Points on a hilly landscape, in no order, each with its height.
A ball rolls from a point to the lowest of its 2 nearest points, and stops where none of them is lower. Distance is the straight distance between rows; heights are no part of it.
Z_681 height 472: [132 147 109  97 109  88 132 162  89 109 144  93  84  71 126 114 147  96
 148 134 125 148]
Z_431 height 311: [180 203 160  98 144 163 126 151 136 116 140 112 139  84  70 113 165 150
 142 141 129 119]
Z_451 height 852: [127 114 145 184 154 157 152  56 196 158 132  99 162 197 139 141 108 129
  72 145 158 121]
Z_372 height 652: [106  84 142 123 114 151 123 164  63 114 107 137 166  93 149 114 119 127
 110 112 168 118]
Z_114 height 330: [122 139 121  96 136 115 110  85  80 160  73 144  71 188 138 158 119  89
 129 165 153 129]
Z_472 height 119: [167 113 138 146 100 116 161 162 210 134 155 102 175 136 151 144 152 196
 106 135  97 100]
Z_16 height 98: [168 145 117 106 121 113 111  85  82 103 136 165  97 128 129 144 149  64
 153 130 123 122]
Z_23 height 625: [133  30 165 161 129 152 137 144 113 126 107 137 174 130 171 155  84 141
 101 117 120 122]
Z_392 height 216: [166 139 145 140 160  78 146 126 134 137 100 174 144  54  75  66 154 117
 152 123  93 129]
Z_390 height 391: [164 109 171 180 159 136 138  91 182 122 122 161 153  75 144 179 173 146
 151 113 116 117]
Z_915 height 424: [158 182  95 100 132 132 146 124  77 140 130 135 111 131  99 116 140 132
 160 151  74 144]
Z_437 height 684: [195  21 140  99 159 139 161 137 164  89 161 123 135  94 156 142 134 155
 152 121 117  85]
Z_733 height 663: [ 97  71 128 106 144 111 144 168  88 114  92  99  97 119 128 133 143 175
 115 111 122 107]
Z_74 height 730: [167 120 164 177  98  75 163 139 145  94 104 150 164 134 154 155 116 114
  96  71  89 164]
Z_340 height 498: [ 92 153 125  82 187 167  82 119  89 149 106 114  95 152  97  96  96 130
 132 184 159 124]
Z_701 height 659: [109 153 110 123 101 128 153 132 151 154 129 120 142 122 113 131 121 149
 140 117 135 151]
Z_900 height 414: [136 112 126 120 132 129 146  84 134 123 128 125  88 138 126 195 165 133
 128 165 108 111]
Z_397 height 671: [105 156 157 150  55 167 121 169 118 110  95  91 162 185 164  74 116 119
 108 104 127 135]
Z_252 height 728: [ 96  86 131 153  78 169 125 132 161 125 155 116 183  96 178 137 162 148
 109 156 129  93]
Z_293 height 422: [106 165 132 118 121 129 109 147 141 165 149 102 139 153 141 103 126  81
 127 117 209 112]
Z_255 height 362: [128 145 123 109 159  86 100 132  67 156  78 148  46 182 132 112 110  92
 154 144 148 156]
Z_624 height 197: [100 121 143 128  96 151 131 184 112 117 120 124 159 125 125 137  75 202
 118  91  93 152]
Z_967 height 332: [143 153 133  92 157 147 137 134 104 119 137 135 100 149  78 103 156 187
 116 143  67  99]
Z_554 height 485: [ 43 121 116 123 187 131  94  89 128 118  70  88  98 147 153 137 104 165
  97 144 173 107]
Z_557 height 319: [164 184 133 108 158 185  79 114  75  91 158 122 115 175 149 149 171 105
 159  95 107  95]
Z_339 height 306: [228 127 116 104 108 115 109  84 151 119 161 198 141 177 113 152 133 102
 150 147  89 116]
Z_465 height 222: [158 145 102 104 108  52 146 144 135 104 172 154 135  58  94  96 100 123
 146 157 104 147]
Z_791 height 212: [159 136 107  97 112 143 118  97 115 143 171 159 133 131  98 124 142 112
 141 189 144 109]
Z_920 height 223: [176 169 128  88 117 142 134 154 123 110  89 130 131  99  45 132 103 156
 149 134  89 179]
Z_367 height 92: [142 137 118 133 118 137 114  71 157 139 136 160 102 153 114 167 132  67
 135 139 169 136]
Z_197 height 767: [ 71 123 146 125 119 158 133 172 119 104  87  65  97  79 108 118 159 164
 114 119 109 139]
Z_558 height 464: [ 78 129 121 127 194 151 105  98  90 165 164 136 100 142 116 105 106 151
 127 164 152 110]
Z_627 height 455: [154 142 118 159 154 100 161 110  71 145 155 156  98 148 130 109 138  99
 154 102 104 147]
Z_119 height 784: [123 151 132 154  39 133 109 165 159 134 132 115 161  49 120  91 157 109
 114 186 109 154]
Z_235 height 692: [107 116 152 148  51 118 107 191 101 105 150 135 146 124 169 123  69  97
 121 111 122 164]
Z_648 height 90: [158 146 145 112 115 100 159 151 153 124 114 114 104 103  89 100 178 106
 109 106 140 117]
Z_171 height 693: [112 106 100 139  93 115 142 117 103 131 107 162 192  47 148 108 153 111
 149 130 141 114]
Z_615 height 357: [133 117 114 114 154 125  91 113  83 121 169 119  62 154 182 152 173 105
 152 141 152  90]
Z_866 height 228: [169 125 159 158  96  82 131 131 204 127 139 169 148 105 104 150 131 154
 122 123 103 128]
Z_123 height 137: [190 142 147 122 145 112 149 123 158 124 152 150 111 141  88  74 191 106
 132 109 117  80]
Z_831 height 349: [100 125 109 113 171 122 129 121  85 159 139 102  82 171 181 134 148 140
 127 141 162  94]
Z_49 height 768: [162 140  91  95  87 107 155  99 137 164 108 155 180 157 107 116 139 115
 137 136 167 111]
Z_898 height 52: [191 137 151 147 122  94 182 155 148 131 121 115 146  87 115 109 199 133
 105 129 125 100]
Z_248 height 475: [141  92 105  96 116 100 150 133  80 117 155 138  74 135 112 143 132 159
 122 177 101 110]
Z_128 height 323: [115 122 115 130 159 120 153 117 121 156 141 105  79 143 126 108 165 143
 117 146 122  81]
Z_158 height 720: [181  78  95 105 127 128 166 132 186 137 148 112 181 130 155 112 159 152
 157 110 144  81]
Z_124 height 636: [110 139  95  75 101 120 137 106 131 134  92 111 123 126 102 126 147 137
 150 123 135 118]
Z_430 height 387: [143 127 135 131 118 118 142 102 132 124 124 157 112  84 113 175 175 101
 131 160 109 130]
Z_875 height 786: [ 79 181 169 198 145 157 142 117  90 149  85  87 145 178 164 122 114 120
  77  88 128 168]
Z_521 height 641: [146  78 146 141 119 109 140 115 138 145  88  99 122 172 194 157 144  70
 120  89 173 128]
Z_779 height 423: [ 81 137 145 116  93 152  86 151 145 110 102 105 109 107 133 127 130  87
 132  99 175 128]
Z_191 height 792: [184 139 119  87 110  96 144 138  75  77 180 169 139  86 136 126 142  79
 114 191 118 113]
Z_559 height 656: [176  37 116 102 161 117 145 107 129  88 143 179 135 103 147 150 119 144
 154 111 104 105]
Z_345 height 428: [138 120 107  78 135 113  69 143  31  85 139 159  67 146 154 135 116  91
 143 161 105 147]
Z_67 height 555: [ 87  98 153 198 129 159 127 151 168 132 168 123 155 153 163  86 126 149
  96 101 127 107]
Z_826 height 265: [172 100 170 127 102 122 139 156 168  92 163 163 141  85  80 152 120 141
  99 147 129 115]
Z_952 height 608: [123 107 127 109 148 148 149 125 141 112 103 118 137 120 134 145 137 156
 139  73 152  97]
Z_871 height 486: [ 75  74 144 130 105 154 108 143 177 129 121 144 135 135  97 110  97 158
 101 105 136 102]
Z_837 height 248: [151 119 125 114 179 142 175  96 177 122 111 113 128 142 113 126 171 195
 123 128 100  75]
Z_305 height 361: [141 145 155 144 128 154 127  78 171 124  76 165 123 106  85 161 169 127
 132 144 126 129]
Z_894 height 626: [117  86 127 142  93 129 139 151 156 110  90 122 175 129 157 128 135 139
 131  71 133 117]
Z_812 height 716: [136 130 170 164  88 102 139 155 134 120 108 151 143 110 100 126  97 117
  94 103  92 183]
Z_265 height 331: [124 150 108 160 113 134 133 165 143 170 134 140 183  80  86  86  80 113
 154 134 104 218]
Z_19 height 360: [116 157  94  62 163 170  93  90 142 109 125 107 141 147 118 128 119 155
 176 110 155  82]
Z_297 height 771: [196 160 132 114 134 106 157 137  73 101 162 165 152  91 122 124 150 129
 132 167  85 139]
Z_487 height 530: [157  91 111  75 155 130 123 104 114 151 116 145 114 233 135 117 113 132
 143 129 146  69]
Z_651 height 796: [107 143 145 178  49 138 128 167 147 130 112 116 171  89 123  37 161  92
 123 137  88 141]
Z_424 height 261: [154 149 129 157 116 105 151 159 147 156  95 144 173  47  76  54 150 102
 139 147 100 165]
Z_740 height 491: [ 64 110 104 149 164 114 125 136 137 167 135 126 106 162 133 122  80 180
 136 102 133 138]
Z_240 height 685: [118 105 162 140  51 121 157 191 100 101  77 116 159 167 142  94 106 118
  82  98 115 135]
Z_502 height 421: [125  78 117 122 140  69 137 144  73 124 143 136  80 125 181 152 125 111
 144 123 153 127]
Z_949 height 272: [165 180 134  98 120 138 117 147 166 117 104 114 112  78  55 129 149 172
 151 152  93 148]
Z_892 height 508: [ 71  69 139 161 123 123 127 135 154 115 115 164 110  92 113 118 105 151
 118  83  97 132]
Z_879 height 673: [ 96  99 112 139 133  90 153 116 173 150 119  89 100 186 159 119 144 117
 120  82 159 112]
Z_24 height 747: [188 125 113  94 130 112 152  99  71 100 123 169 163 119 152 153 168 147
 141 145  74 112]
Z_368 height 754: [ 90 192 119 185 135 148 148 120 127 162 145 111 161 102 125 144 146 179
 106 170  90 147]
Z_375 height 389: [125 147 122 110 158 105  83 145  71 142 148 152  48 153 127 125 100 104
 161 148 118 151]
Z_925 height 738: [100  99 157 185  87 166 126 139 138 109 137 133 162  96 168 148 166 153
 122 116  97 129]
Z_990 height 644: [103  52 146 123  99 116 140 157 147  95 110 103 120 130 150 137 134 174
  99  83 107 112]
Z_550 height 870: [ 93 180 104 124 163 140 114 150  75 183  90  65 107 155 143 104 103 111
 128 160 154 200]
Z_497 height 629: [128 141 152 139 119 103 129 139 107 141  85 121 106 175 167 178 102  72
 117  85 173 157]
Z_234 height 157: [156 119 157 114 104 151 151 185 110  94 123 112 172 109 131 147 121 190
  93 104 113 123]
Z_195 height 778: [ 78 133 128  86 161 163 114 134 124  97  75  84  86 105 112 136 154 170
 128 121 141 100]
Z_204 height 532: [113  73 129 135 127 109 138 104 160 107  97 179 132  78 111 167 143 164
 137 116  93 128]
Z_441 height 420: [116 168 116 151 174 134 148 159  94 160 131  91 106  88 130  91 118  99
 158  92 116 182]
Z_306 height 528: [ 15 113 135 164 100 162  79 138 117 120  90 102 121 143 165  76  98 144
 110 152 121 114]
Z_379 height 586: [145 104 119 155 110 129 150 126 116 145 171 147 165 141 165 177  92 142
 122 113 129 154]
Z_330 height 766: [102 143 112 137 131 142 147 133 101 131 160  91 109 145 158 193 138 181
 132 108 126 139]
Z_697 height 819: [ 76 158 119 163 161 102  82  91 153 141 148  79 106 172 187 125  73 146
  83 154 187 128]
Z_714 height 506: [132 158  97 101 100  84 139 118  69 126 113 121 118  58 138 138 139  67
 160 138 125 166]
Z_566 height 583: [131  99 143 128 180 163 133  83 124 148  99 127 131 184 138 147 123 128
  97 132 183 100]
Z_719 height 824: [ 71 183 132 149 168 169  93 144 139 129  95  64  89 139  99 117  84 124
 135 122 125 213]
Z_921 height 451: [ 75 106 100 104 203 136  99  71 135 106 120 105  82 175 156 136 118 166
 146 136 153  89]
Z_321 height 658: [118 169 155 169  41 167 116 136 170  94 118 115 171 187 150 124 120 127
 130 102 117 148]
Z_919 height 347: [165 204 151 109 154 170 102 115 103 112 139 114  84 157  97 132 154  89
 143 115 109 122]
Z_376 height 369: [104 185  99 102 157 166 106 125 118 139 127  63 120 100  97  65 141  88
 126 177 172 124]
Z_575 height 638: [125 162 120 156  71 133 125 111 211 133 134 114 169 165 137 148 123 109
 128  99 148 139]
Z_747 height 162: [140 120 133 114 139 113 153 115 165 124 103 180 141  79  76  89 158 151
 142 110 131  93]
Z_147 height 299: [157 175 116  70 139 192 100 126 131 100 133 127 148 136  93 129 122 152
 154  98 142 106]
Z_905 height 446: [106 117 130 105 108 121 121 164 111 122 134 109  96 104 122 133 123 111
 108 137 152 123]
Z_854 height 562: [136  80 139 105 195 138 123  96 142 155 106 135 101 212 128 106  97 130
 102 136 160  77]
Z_664 height 718: [215 132  93  83 105 109 124  98 126 112 109 172 179 143 136 154 180 161
 158 169  56 100]
Z_320 height 806: [104 118 164 200  59  98 144 172 129 131 132 129 145  78 124  52 127 104
 106 147  65 155]
Z_294 height 585: [146  91 111  70 127 122 136 137 112 116 116 126 148 136 135 115 134 116
 154  91 180  81]
Z_43 height 609: [ 83 125 176 162 133 142  97 142 106 137  55 137 138 135 144  83 114  74
 101  99 171 132]
Z_698 height 561: [143  89  99 109 108 110 132 112 169 133 137 181 146 100  98 163 121 195
 133 166  89 115]
Z_775 height 338: [125 187 148 141 165 179 126 137 160 126 151 101 148  83  85 104 144 152
 111 133 134 119]
Z_715 height 687: [167 156  99  86 111 125 131  88 142 128 104 137 163 133 124 157 192 170
 161 154 106  99]
Z_535 height 703: [157  69 124 130 138 145 142 140 171 122 169 117 149  94 169 154 165 152
 147 113 130  86]
Z_794 height 724: [185  95 126 175 130  76 177 125 161 122 113 150 137 128 167 169 131 136
 141  44  93 149]
Z_581 height 173: [ 98 105 164 138 144 141  86 124 138 147 143 161  97 107 113 125 104  69
 109 141 187 118]
Z_586 height 842: [113 104 160 175 145 148 137  85 212 140 119 109 156 161 113 100 121 128
  57 140 151  89]
Z_224 height 607: [157  58 140 155 108 112 161 130 145 132 135 146 187 130 164 163 107 156
  99 113 100 140]
Z_425 height 140: [147  93 173 138 127 142 110  99 159 139 142 192 105 142  93 157 109  71
 112 148 170 121]
Z_210 height 376: [171 162 101  86 120 144 120 139  69 120 142 128 119 150  92  93 180 149
 112 171  45 109]
Z_409 height 848: [ 90 154 109 113 123 111  99 141 149 170  97 116 112 149 103 105  80  96
 132 124 159 177]
Z_87 height 439: [145  45 139 151 124 131 143  85 215 148  94 151 157 118 111 145 145 163
 130 139 106  92]
Z_880 height 398: [121 157 150  94 132 164  91 117 125  87 115 103  85 104 111 166 154  90
 140 123 177 105]
Z_565 height 285: [157 148 123 107 126 106 130 166 133 131 157 135 110  88  70  75 110  90
 150 139 120 158]
Z_998 height 679: [ 93 193  81 109 129 127 141 140 126 155 124  94 139 124 115  97 104 149
 179 112 123 175]
Z_908 height 375: [125 154 164 204 136 119 143 119 172 139 131 164 153  68 140 135 183 133
 133 112 110 135]
Z_700 height 438: [121 164 121 156 152 101 156 137  78 163 152 128 113 110 144 101 146  65
 143  95 144 149]
Z_173 height 444: [ 90 123 125 111 113 117 108 153 124 160 119 106 119 173 174 130  98 121
 117 118 194 133]
Z_11 height 411: [148  71 162 155 154 168 129  81 222 131 141 153 154  92 146 185 151 159
 145 160 106 104]
Z_111 height 208: [167 108 144 141 169 112 157 115 185 123 117 165 132 113  83 113 165 202
 135 133  98  86]
Z_296 height 757: [ 68 129 139 146  82 152 112 188 137  90 125  85 116  67 144 109 154 135
 132 109  98 144]
Z_242 height 722: [ 79 207  98 125 149 163  93  93 163 114 120  78 136  97 125 133 100 122
 169 107 142 160]
Z_381 height 241: [189 152 134  84 128 164 116 127 138  92 176 145 148 121 115 136 146 109
 158 118 164 100]
Z_658 height 383: [176  93 115  94 132 127  90  97 119 105 180 197 110 179 110 158  96 114
 148 145  73 117]
Z_26 height 621: [152 154 120 144  72  96 137 125 184 148 169 119 128 140 142 159 132  92
 120 117 161 130]
Z_263 height 467: [ 65  94 140 141 175 137 105 130 133 155 132 132 116 184 181 131  81 149
 109 114 182 117]
Z_872 height 710: [160 129 110 144 142  77 176 100 170 136 108 142 125 143 139 130 146 136
 153  67 110 131]
Z_569 height 450: [157  91 116 127 139  68 148 130  59 101 199 145  76 116 172 147 145  92
 124 153 116 113]
Z_804 height 539: [ 91 120  96 142  85  61 149 122 104 147 116 129 117  71 137 122 152  80
 144 138 119 157]
Z_214 height 271: [160 147 115  95 124 155  91 111 109 104 192 151 106 158 122 133 149 114
 144 173 103  83]
Z_145 height 657: [142  78 126 121 102 102 173 125 185 134  99  80  96 163 155 159 161  94
 117  98 159 119]
Z_289 height 390: [111  85 108  88 136 102  95 113  86 123 133 155  62 135 169 154 139 105
 157 154 157 107]
Z_398 height 372: [156 171 163  81 161 182  64 119  94 105 135 116  82 162 116 156 143  72
 126 140 158 106]
Z_902 height 813: [ 83 193 130 135 205 153 104 134 110 134 114  64  94 131 128 100 102 146
 123 105 146 169]
Z_337 height 662: [132 145  84  78 101 128 142  91 179 117  95  99 131 144 123 150 170 164
 147 145 144  91]
Z_105 height 860: [ 79 144 110 122 126 114 124 153 109 165  70  90  76 139 112 121 102 107
 127 148 120 199]
Z_287 height 487: [132  85  79  86 129  90 106 110  81 126 152 165  87 190 135 123 136 134
 143 162  83  97]
Z_814 height 553: [176  99 114  62 148 103 131 146  92  88 131 155 116 137 108  88 130 110
 144  96 137  77]
Z_770 height 409: [138 134 147 135 145 159 119 126 131 129 208 160 136  90 109 152 133 134
 132 139 127 118]
Z_261 height 567: [100  88 132 186 138 142 152 143 136 157 178 117 156 140 178 147 117 156
 106 114 121 116]
Z_81 height 436: [105 134 128 127 185 160  90 113 111 140 195 160  97 128 114 155 103 146
 157 144 136 123]
Z_833 height 400: [134 158  95 137 148 122 140 161  70 167 157 117 130 107 124 104 104 114
 164 137 108 202]
Z_670 height 791: [106 141 124  67 155 167 111 148 110 116 112  68 106 142 144 121 147 146
 117 127 193  87]
Z_529 height 670: [117 110 140 125  76 130 143 156  96 117  88 140 206  65 134  83 124 115
 108 119 141 126]
Z_29 height 717: [109  68 126 173 138 170 144 114 175 141 166 107 193  96 187 121 171 142
 129 122 128  79]
Z_922 height 825: [122 105 159 185 149 111 157 148 142 166 142 158 142 134 108 101 106 135
  84 108 116 137]
Z_53 height 105: [196 108 137 115 111  65 146  92 167  85 109 175 103 107  96 158 128 110
 148 117 100 140]
Z_80 height 773: [112 181 133 144  49 130 132 168 174 145 145 105 151  88 117 157 158 145
 114 179 109 142]
Z_656 height 543: [ 43 116 163 196 126 155 101 150 126 130 148 108 131 156 160  66 111 135
  95 140 141 104]
Z_460 height 699: [ 68 184  85 131 132 168 111 131 124 131 109  82 158  92 137 110 118 132
 173  99 126 192]
Z_132 height 843: [ 70  80 134 182 175 141 104  93 194 128 164  95  95 177 161 158  87 141
  97 139 141 110]
Z_429 height 289: [129 155 111  99 158 135 158 101 148 137 132 108 101 156  86 112 162 179
 111 154 113  92]
Z_966 height 441: [118 122 106 103 111  90 158 113 101 129 120 107  71 150 125 185 164 159
 110 151  98 134]
Z_680 height 743: [196  91 106  90 122 128 169  96 151 143 111 142 179 154 133 122 158 126
 151 133 136  85]
Z_207 height 367: [122 122 121 153 131 116 124 156  91 143 144 151 137  61 109 106  85  83
 141 125 104 201]
Z_644 height 481: [172 107 107 101 151  66 164 133  75  79 169 150 107 137 165 122 119 109
 140 130  91 109]
Z_730 height 359: [130 187 168 175 150 148 126 148 166 132 121 125 152  53  97  90 177 139
 127 128 106 136]
Z_878 height 339: [155 126  92  86 142 125 115 136 104 117 135 165 122  89  75  80 104 100
 184 139  92 155]
Z_109 height 286: [193 134 130 103 149 168 122 123  85 105 160 141 140 139 151 169 153 115
 166 110 130 116]
Z_215 height 630: [148  44 129 146 161 118 150 109 144 116 134 154 155 101 181 171 113 134
 143  87 102 136]
Z_97 height 698: [140  83 144 149  95  97 181 176  78 146 109 133 173 150 141 104 101 120
  72 115 135 134]
Z_101 height 329: [124 167 101 104 128 151 124 156 132 148 146  98 125  72  80  67 159 108
 155 170 132 146]
Z_788 height 597: [109 127 159 143 161 149 110  94 110 156  73 142 147 160 131 124 124  92
 111 115 186 120]
Z_930 height 488: [145 106 104  79 123 105 132 109  97 151 115 171 109 217  96 135  82 138
 129 147 140 116]
Z_481 height 412: [105 119 122 129 152 177 137 124 135 150 152 112 149 134 126 155 137 176
  92 159 146  87]
Z_468 height 815: [100 117 133 180  98 105 146 173 119 168 142 131 151 110 109  55 113 124
 102 107 102 155]
Z_708 height 117: [177 117 133 114 103 107 163 186 129  96 159 125 177  85 133 140 147 183
 100 141 116 109]
Z_377 height 440: [165  90 116  86 135  96 128 125 129 118 163 178 110 179  99 141  68 147
 140 143 113 119]
Z_663 height 470: [106 119 122 109 136 124 134 158  57 154 131 113  96 112 117 134 119 135
 112 181 114 143]
Z_484 height 233: [216 144 144 100 130 140 140  97 130 129 119 163 134 208 111 147 141 108
 127 117 114 104]
Z_245 height 287: [143 150 117  89 113 131 120  93  51 149  96 147 132 154 148 162 114  86
 141 146 164 152]
Z_50 height 463: [ 71 117 142 125 134 173  98 149 135 146 121 134 155 118 100 117  85 143
 108 125 155 122]
Z_113 height 206: [ 56 123 141 147 153 131  66 108 148 146 125 124  95 128 166 114 116  80
 105 144 204 110]
Z_117 height 183: [215 162 155 123 146 127 149  85 182 125 122 144 114 173  99 133 190  92
 128 109 130  93]
Z_319 height 618: [111 133 175 150 113 101  95 165  78 152  60 135 119 154 172 121  92  85
  98 101 177 167]
Z_631 height 519: [173 112 120  91 136  72 149 140  92  88 137 145 104 129 103  97  98  97
 127 106 123 134]
Z_674 height 427: [119 138 105 117 186 132 136 146  48 169 154 149 117 131 118  93  96 140
 162 137 107 157]
Z_205 height 180: [192 155 137 131  86  42 150 140 177 100 128 155 149  96 106 146 128 101
 137 115 117 147]
Z_989 height 602: [ 98 110 105 158  43  96 136 149 179 133 147 121 126 155 156 119 140  83
 114 114 149 128]
Z_951 height 76: [146 103 131 145 103 105 156 198 168 113 181 113 186  96 148 118 147 192
 115  99 118 102]
Z_752 height 469: [135 127 104 136 127  81 156  91  93 155 118 168 130 130 107 136 110 129
 153 115 104 169]
Z_882 height 163: [179 165 149  93 119 132 142 137 105 110  81 130 144 106  80 120 109  98
 134 117 132 156]
Z_636 height 748: [ 94 126 159 176  67 137 127 168 132  85 112 125 156  85 143 110 144 143
 130  95  78 139]
Z_175 height 639: [136  61 155 127 142 147 127 154  67 117 121 139 153 121 185 167 109 126
 109 115 170 106]
Z_492 height 401: [108 173 131 131 118 170 115 136 134 158 155 101 151 115 115  90 129  83
 108 166 188 114]
Z_7 height 672: [119 121 114 149  34 106 115 178 124  65 130 138 187  94 171 139  84 128
 138 108 102 162]
Z_562 height 793: [ 86 182 151 165 140 144 116 113 146 122  92  79 135 174 154 124  99 134
  95  77 152 137]
Z_803 height 802: [108 182 133  93 195 163 122 130 103 111 112  56 105 150 132 117 115 158
 113 110 167 109]
Z_932 height 780: [ 79 183 142 175 165 145 117 138  87 168 134  93 117 161 188 131  98 120
 109 109 160 173]
Z_956 height 410: [146 122  78  87 136  72 140 111  65 122 112 171 129 109  97  92  98 120
 177 123  80 166]
Z_178 height 507: [ 15 124 119 143 149 139  68 105 109 124  82  86 137 136 182 105 109 157
  97 151 171 122]
Z_603 height 704: [106 148 164 156  98 132 116 181 107 137 122 104 132 133 124 109  86 108
 111 100 130 183]
Z_422 height 853: [104 101 141 168 151 135 125  94 190 162 137  83 113 215 164 162  90 116
  74 150 156 121]
Z_229 height 91: [203 119 158 141 136 113 183 154 171 130 142 103 163 126 138 145 187 188
 109 108 110  98]
Z_540 height 413: [ 97 153  96 113 166 164  94  58 142 114 124 110 118 149 137 145 129 150
 140 145 151  96]
Z_571 height 691: [122 118 105 125 155  97 172  87 166 143 106 120  96 185 114 115 144 151
 129  82 124 112]
Z_820 height 8: [166 123 123 121 120 105 124  78 132  95 113 179  91 130 111 179 130  75
 163 106 131 156]
Z_92 height 584: [ 91 106 117 177  37  75 127 137 156 115 117 148 134 127 149  91 129  81
 124 124  99 146]
Z_65 height 742: [ 84 203 111 151 150 166 111 102 152 128 145 103 142 102 126 159 142 162
 143 130 112 158]
Z_835 height 774: [ 93 137 151 163 142 125 142 149  76 149 145 102  93 149 173 182 117 134
 103 123 142 155]
Z_131 height 358: [140 103 126 130 182 156 125 115 153 132 185 113  93 174 146 166 133 134
 124 130 140 104]
Z_350 height 333: [151 152 171 122 131 163 113 108 154 133 105 171 120  98  46 143 118 124
 120 138 116 155]
Z_129 height 564: [ 61 112 116 164  77  84 119 122 151 143  82 143 107 100 115  98 130  77
 131 116 113 155]
Z_251 height 517: [105  87 107 139 124  90 164 151 125 146 125 141 127 153 143 128  93 173
 137  73 106 141]
Z_34 height 437: [ 86 131 128 119 150 186 106 104 138 145 137 124 157 140 102 128  88 169
  87 176 170 110]
Z_870 height 833: [145 119 167 174 140 143 157 115 195 156 130 149 128 149  87 133 132 128
  71 136 139 123]
Z_276 height 763: [104 189 136 175  94 130 149 126 175 144 106 111 156 113 113 134 151 160
 106 139 101 147]
Z_225 height 298: [158 110 164 134 131 142 108 131 151 118 137 197 142  85  62 160  94 150
 117 145 128 137]
Z_726 height 184: [184 156 131  74 100 109 114 132 131  88 144 149 125  95 106 131 154  85
 159 130 137 119]
Z_869 height 461: [140 160 101  71 133 158 109 126  51 106 103 114  98 137 115 139 142 123
 152 143  99 136]
Z_755 height 805: [ 77 189 125 156 135 133  80 119 147 136 133  54 138 187 151 124  64 153
 100 125 173 150]
Z_591 height 385: [150  93 137 130 161 174 126 125 140 127 207 144 126 124 130 175 132 169
 123 158 138  86]
Z_154 height 880: [ 71 168  88 144 159 145  99 138  96 166 110  48  98 104 142 100 143  96
 156 169 141 183]
Z_886 height 835: [ 80 162 129 157 117 134  97 148 171 151 103  90 107 155  88  91  60 122
 126 125 119 204]
Z_975 height 322: [154 119 118 115 156 162  94  88 134  94 191 131  70 161 150 160 150  98
 153 141 134  93]
Z_982 height 755: [ 62 181 105 144 143 154 128 100 127 133 175  74 120 131 160 172 127 159
 136 140 133 136]
Z_212 height 435: [157  61  84  89 131 124 125 101  91 127 131 143 105 166 149 162 137 119
 154 136 127 102]
Z_507 height 142: [153 132  84 100 106  95 125 131 121 127 192 154 123 102 103 132 118 129
 161 168 125 121]
Z_576 height 831: [ 61 137 122 201 165 127  85  61 163 115 151  85 120 152 155 139  90 135
  76 142 153 129]
Z_947 height 648: [127 102 117 135  57  92 127 149 150  96 105 138 192 119 163 158  95 168
 148  83 100 146]
Z_72 height 227: [162 157 130  93  81 139 123 115  77 136  81 147 162 112  95 152  99  79
 130 153 169 165]
Z_737 height 296: [152 166 140 172  97 110 146 189 150 146 101 136 203  72  84  73 104 141
 130 123  76 195]
Z_599 height 497: [120 156 119  90 140 187  90 113  61 138 102 127 117 114  92 129 113 123
 147 177 117 136]
Z_298 height 473: [175 116 121  83 136  96 105 128  47  49 165 161 100 142 157 136 112  88
 126 135  82 119]

For each start below, name the point where the ball stops.
Z_559 -> Z_820
Z_451 -> Z_124
Z_132 -> Z_124
Z_794 -> Z_898
Z_854 -> Z_898
Z_886 -> Z_820
Z_175 -> Z_820

Call two points neighbours if one is among the 2 nearest of the other. Go from one point of each pair to the other, from neighbour to neighbour, staying as low as possible. Name the highest point that can't be avoided.
Z_833, Z_898 -> Z_251
Z_747, Z_975 -> Z_615
Z_951, Z_898 -> Z_472

For each start below, name every point that the ball comes to, in order.
Z_105 -> Z_409, Z_886, Z_719, Z_902, Z_803, Z_670, Z_195, Z_197, Z_296, Z_636, Z_925, Z_252, Z_29, Z_535, Z_437, Z_559, Z_215, Z_224, Z_379, Z_261, Z_67, Z_656, Z_306, Z_178, Z_554, Z_921, Z_540, Z_19, Z_147, Z_381, Z_726, Z_16, Z_820
Z_680 -> Z_158, Z_535, Z_437, Z_559, Z_215, Z_224, Z_379, Z_261, Z_67, Z_656, Z_306, Z_178, Z_554, Z_921, Z_540, Z_19, Z_147, Z_381, Z_726, Z_16, Z_820
Z_372 -> Z_175, Z_23, Z_224, Z_379, Z_261, Z_67, Z_656, Z_306, Z_178, Z_554, Z_921, Z_540, Z_19, Z_147, Z_381, Z_726, Z_16, Z_820
Z_248 -> Z_966, Z_900, Z_430, Z_305, Z_350, Z_225, Z_826, Z_866, Z_205, Z_53, Z_820
